Points on a hilly landscape, in no order, each with its height.
A ball rolls from a point to whichever of its 2 nearest points has the largest drop for the distance, and stops where none of them is lower. Distance is the straight distance between rows; heights are no part of it.
Mag h=241: [ 11 -46   4  14  13  -1 -32  44  27 -27 -10  26 -10  17   6  -7  20 -22
 -16  -1 -17  29]
veri h=353: [ -4 -34 -27 -15   2  -1   0  34   9 -11 -44   3 -12   4 -15 -24   8 -14
 -19  72  32  13]
Riri h=421: [-29  17  28 -14 -54  11 -25 -35 -24 -25   8   1   4  28  31  37 -12  -6
  11 -52  -9 -18]
Gesad h=767: [-26 -14  -8  -5  14 -11  -9  10 -22  44 -54  10   4  18 -30 -19 -20  -3
 -25  44  66  24]
fet h=36: [ 13  26  37 -11   4  -3   5 -20  -2  12 -11  -6  -2 -21 -17  -4  -7  18
  -3   6  16 -42]
padi h=749: [-22 -33  -3  20   9  -7 -14  19   1  21 -50  20 -15  33 -15   2   2 -29
 -25  51  51  49]
zal h=385: [ 25 -25 -37  10  19   5  35  47  18  15   7  -8  13 -12 -20 -11 -12  -9
 -20  25  18  23]
muvi h=376: [ -2  15   3  37  27  15  32 -40  -7  33  22 -20  17 -10   9  19   0   7
   0 -32 -12  12]
dun h=417: [  2  20 -11 -13  31 -23  34 -24 -22   3  11 -22  -7 -42 -15 -26  10  17
  35  14  -7 -38]
sog h=497: [-14  -2  11 -10 -10   8  -5 -31 -27  21 -18  22  -1   1 -29 -37 -26   4
   1 -32 -12 -50]
nel h=280: [ 25 -52  -1   8  28  17 -15  42  26 -10 -11  -1  21   7  14  -2   1 -10
 -47  -4 -15  34]
dal h=561: [  9 -31   9 -17   2   2 -11   6  -7   8 -42  24 -29  10 -32 -44  23   9
   2  12 -19 -43]
pes h=175: [ 24   9  -6 -29 -15  -6  12  33  24 -37  22 -19 -10 -25  -5   9  -2   5
   7  57   2  -1]
kuzi h=441: [  0 -14 -39 -37   2  28  19 -18 -10 -17  32 -32  14 -17  -7 -17 -33   4
  -5   1 -57   1]
Gese h=621: [ 17   7  -3  11   2 -48  16  21   0  -5 -26  22 -28 -23 -11 -29  33   7
  36  51  41 -35]
reter h=287: [  1  28 -30 -11 -12  20 -15 -60 -15 -28   7 -40  16  12  54  30  18   9
  19 -27 -43  10]
Zedu h=491: [ 28   0   0  10  34 -22  42   4 -13  17  -3 -15  -2 -38 -19 -30  15  12
  14  25   9 -31]
tum h=288: [ 31 -20 -15  -2  12   6  24  33  19 -20  24 -20  -3 -22  -7  -2  -1  -7
  -7  34 -20  12]
pobe h=434: [-33  17  13 -14 -44 -10 -37  13 -11 -37  22   1  10  28  45  28  13  -9
   8 -46 -20  12]
vemir h=352: [-29  -8  -4  -7 -37  20 -13  -6 -52 -27   8 -19  47  26  43  24  -2 -12
 -11 -74 -24  17]
sesug h=182: [-22   3 -33  -8 -15 -15  -4  48   3 -19  52 -35  11  19  42  21  19 -12
   9 -25 -27  45]
Lof h=277: [  6  44  27  48   3 -22  17 -13  -4  51   4  26 -17  -2 -26  14  15  10
  25  -4  54   0]
Kedom h=343: [-11  29  23 -21 -34 -13 -24  10  22 -25  -1  24 -30   2 -11  12  -3   2
  31  21  15 -23]
vobu h=490: [ 15   0 -13 -16  24  11  38  -9 -11   8  19 -42  18 -33 -12 -15 -18  14
 -10  10 -26 -15]
liriv h=386: [-36  26 -10 -40 -55 -12 -20  21   8 -10   6  36 -24  12 -21 -12 -21   7
  36   3  26 -24]
kiko h=654: [ 19  -4  15 -36 -12  27  -7   4  10 -19  19 -37  32  -3  20  25 -40  15
 -39  -3 -11   1]
muku h=448: [-19  18 -19 -30 -14 -33  -3  20 -10  19  -5  30 -11  -3 -31 -32 -17  14
  30   2  50 -27]
Lofif h=378: [-41  15 -33  14 -17   3  -6 -42 -13 -12  14  17 -12  24  21  12  13 -14
  45 -49 -34   8]
kup h=537: [  1 -11   4 -31  13  -5   1 -12 -22   3 -10   0  -9 -17 -26 -49 -10  13
  10   0 -20 -52]
Velu h=244: [ -5 -51 -15 -27  -8  25 -27  29  13  -3 -42  16 -11  22 -25 -28  -4  -6
 -25  31   1   4]
vad h=110: [-28  13  14  31  21 -24 -17   6   2 -21  22  15   2   1  30  10  50 -10
   7 -48 -40  40]
soke h=195: [ -5 -43 -31  10  -2  -8 -22  62  34 -21  -7  37 -17  21  -6  -8   7 -30
   4  16   8  41]
petid h=186: [ -5  41  36  53   6 -14  13 -32   3  31  22   8 -22  -1   8  36  31   0
  32 -21  20   9]
berul h=570: [ -2  24 -11  -1  -7  -5  21   5 -13  50  -1  13  20   8 -26  -4 -30  17
  -8 -13  50  -5]
tazar h=208: [ 16  -2  24  68  37  -6  18 -28   7  13   6  11 -28 -21  -1   4  44 -12
  23   1 -20   5]
pas h=336: [ 12 -21 -36 -17  11  -6  19  41   1  15 -12   1   3 -11 -32 -41 -10   2
  -5  26  24  -8]
nep h=413: [-16  34 -61 -11   3  16  43 -43 -21  21  23 -44  13  -9   3  -2  -2  12
  25 -13 -16  -9]
zevo h=215: [ -1  37  -3 -14  -5  11   4 -52  -2 -12  22 -45  -3  -4  29  36   8  11
  22  -2 -30  -2]
luma h=411: [-36  16 -11  33 -18 -13   2 -22 -11  17  23  39 -21  27  -3  10   5 -19
  42 -49  -7   7]
dige h=220: [ -4 -18 -31 -21  -9  -2   6  36   9  -9  13  12 -12  -9 -32 -33 -15  -6
  12  15 -12  -8]
fepi h=259: [ 18  -4  19 -28   0  14 -16   9  23 -12 -33 -11   4 -11  -9   2 -10   5
 -29  47  28  -7]
timi h=511: [  3  19  -4 -15  13 -33   8  11 -20  41 -18  12  10  -9 -24 -22 -18  25
  10   5  75 -23]
Febol h=610: [  2  10   4  21 -11  10  14   0  -6  42   8   6  30  19   2  25 -31   6
 -23 -37  31  12]
mun h=787: [-17 -11 -21 -17  13   3   4  23   0  24 -32 -11  21   4 -21  -4 -37  -3
 -38  49  66  35]
dimu h=80: [-15 -31 -50  -9 -21   5  -8  56  22  -4  16  33  -9  18 -27 -25 -23 -21
   7   2   2  25]
guro h=337: [-22   3 -34   3  -1   6  10 -23  -1  -9  34  -6  -7   6  12   9   1  -9
  26 -26 -39  16]
kazi h=156: [  2 -17   4 -43 -20  21 -32  12  17 -16 -26   8  -6   4 -20 -20 -23   5
 -22  25   8 -17]
Dep h=121: [-12  45  27  28 -10 -14  -3 -18  -1  16  26 -27  -2  15  43  50  30  -3
  17 -33  11  13]
lesir h=224: [ -1  -5 -41  -6  18  -4   9  14   9 -31  50 -38  10  -4  39  19  20  -8
  11  -7 -54  48]
nevi h=322: [  3  -9  15  19  27  17   0 -33  -3  -3  15 -12  14  -5  20  14  -4  -1
 -15 -34 -39   8]
vez h=300: [-14  29  29 -20 -31  -2 -31  -7  19  -1 -26  26 -13  10 -11  15 -15   2
  -3  10  47 -17]
fuluv h=398: [  6 -30 -13 -14   5  29   8   6  -2  -4  17 -11  17  -1  -8 -16 -38  -4
 -28 -17 -35  -2]
nuvo h=338: [ 30 -52   6  -4  21  42  -6  17  15  13 -21 -13  24   5  -4 -12 -24   6
 -52   1 -30   1]
mub h=583: [ 45 -16   3  36  28 -19  42  14  -6  23 -36  -2  -5 -23  -5 -29  45  13
 -13  52  21 -28]
nivu h=642: [ 10  -2  37 -16   0  17 -27  13  11 -18   4 -17  49   6  41  33 -21  15
 -58 -30   5  18]
peko h=661: [ 20 -14 -14  46  18 -19  27  21  -1  33 -46  20 -11   3 -18 -18  35  -4
 -12  57  52  10]
Lufe h=400: [-12  16  36 -32 -44  20 -28 -48 -16 -33   7   4  -3   8   8  13 -31   6
  -2 -23 -25 -37]
Kuvo h=402: [-20 -35   3   0 -18  22 -25 -22 -19 -22   1  30   4  23   4 -17 -29 -19
 -10 -55 -48 -10]
rezi h=278: [  4   8 -26   5  22  -1  16 -19  13 -26  36 -28 -10 -17  21  23  24  -4
  30  10 -49  28]
lat h=221: [ -4  27  36 -21  -7  -6 -21 -18  -4  22 -44  17   1  -5 -21 -10 -14  19
  -8   7  55 -42]
Deri h=722: [ 12  -8 -10  42  14  -8   9  24  14  35   1  29  -5  10 -21   4   0 -11
  -4  -4  34  31]
Kepes h=146: [-12   4   3  12   0 -13  -6  29   8  -8  32  -4  11  13  30  24  19  -9
  -5 -38  -9  37]
gan h=34: [ 13  18   6 -17 -18  -9   3  27  28 -27  35 -27 -11  -6  18  38   9  -1
  15  25   0  15]
diban h=375: [-23 -29 -18  -3 -11  28  -5 -24 -35 -28  12   0  33  17  27   6 -19 -12
 -14 -65 -45  15]
mesis h=142: [  9  -4  43  56  34 -20 -14   0  14 -15  11  18 -19 -13  25  14  56 -13
  12 -18 -22  26]
rivaf h=309: [  0  11   8  62  39   2  34 -41 -10  50  10  10 -10 -17 -18  -6  18   1
  18 -20  -6   3]
Ripon h=331: [-20  25 -15  -3 -24  11 -20 -24 -41 -28   4 -46  41  20  64  27  29  -6
  -5 -54 -34  23]
muta h=449: [-30  16  12  18 -17   2   1 -46 -20  16   0  33 -12  11 -16  -6 -12  -9
  21 -43 -10 -25]
baden h=666: [ 16   9  -2  18  19 -44  16  12  -8  19 -43  15 -11 -15 -11 -22  29  11
  10  55  77 -19]
suriz h=285: [ 16  -3  48  12  16  10 -15 -31   8  -4  -3  -1  -8  -6   4  11   2  -1
 -11 -10 -30 -14]
Fufe h=703: [ 30 -21 -11  60  20 -14  27  27  15  19  -8  23 -18  -5 -16 -10  33 -18
   4  24  14  19]
Fab h=631: [  4  -3  37  15  -2  25  -7 -14  -6  15   0  -3  43   9  28  29 -30   8
 -39 -48   4  -1]
Gato h=736: [-10 -19 -17  14   0   1 -20  24  11  24 -25  41  -6  31 -25 -10 -15 -16
 -13   3  37  31]
rateb h=209: [ 28  27  57   1  17   2   5 -44   2  -3  -5 -22  -9 -34  -5  12   9  18
   0  21 -17 -32]
kes h=476: [ 25 -23 -44   3  14 -22  33  44   3  -2 -26  -5   0 -19  -9 -37  17  -2
 -10  71  37  -1]
dofuv h=135: [ -3  30  28 -10 -16  -9 -13 -13  10 -21  29 -25  -9   9  36  47  13   3
  16  -8 -17   5]
Kido h=582: [ 12 -18  -6   9   0 -14   4  21   6   1 -35  29 -33   1 -27 -31  30  -5
  10  36   7 -23]
baga h=369: [  1   2  22 -43 -24  10 -27 -20   2 -37   9   5 -22  -6  -8  -9 -21   6
  10  13 -46 -24]
pazeg h=547: [ 21   1  19  -6  24  24  24 -17  -8  31  -4 -34  40 -27  -7  -4 -38  24
 -33  -2 -11 -32]
ropi h=324: [ 19  -2  41 -24 -10  10 -46   7  30 -39 -12   3  -3   2  14  23  -7   0
 -21  24   8   1]
dobuv h=325: [ -7  47 -13 -18   9   0  33 -50 -17  11  16 -40   3 -24  -1   7   4  22
  25   3 -11 -25]
pek h=347: [  4   1  38 -40 -35   4 -55   1  23 -54   7  14 -19   7  14  13 -17   5
   5  10 -27  -4]

For each start below, name the point where the ball stops.
nivu => fet
vobu => dimu
Riri => kazi
kiko => dimu
luma => vad
Gesad => peko
baden => vad
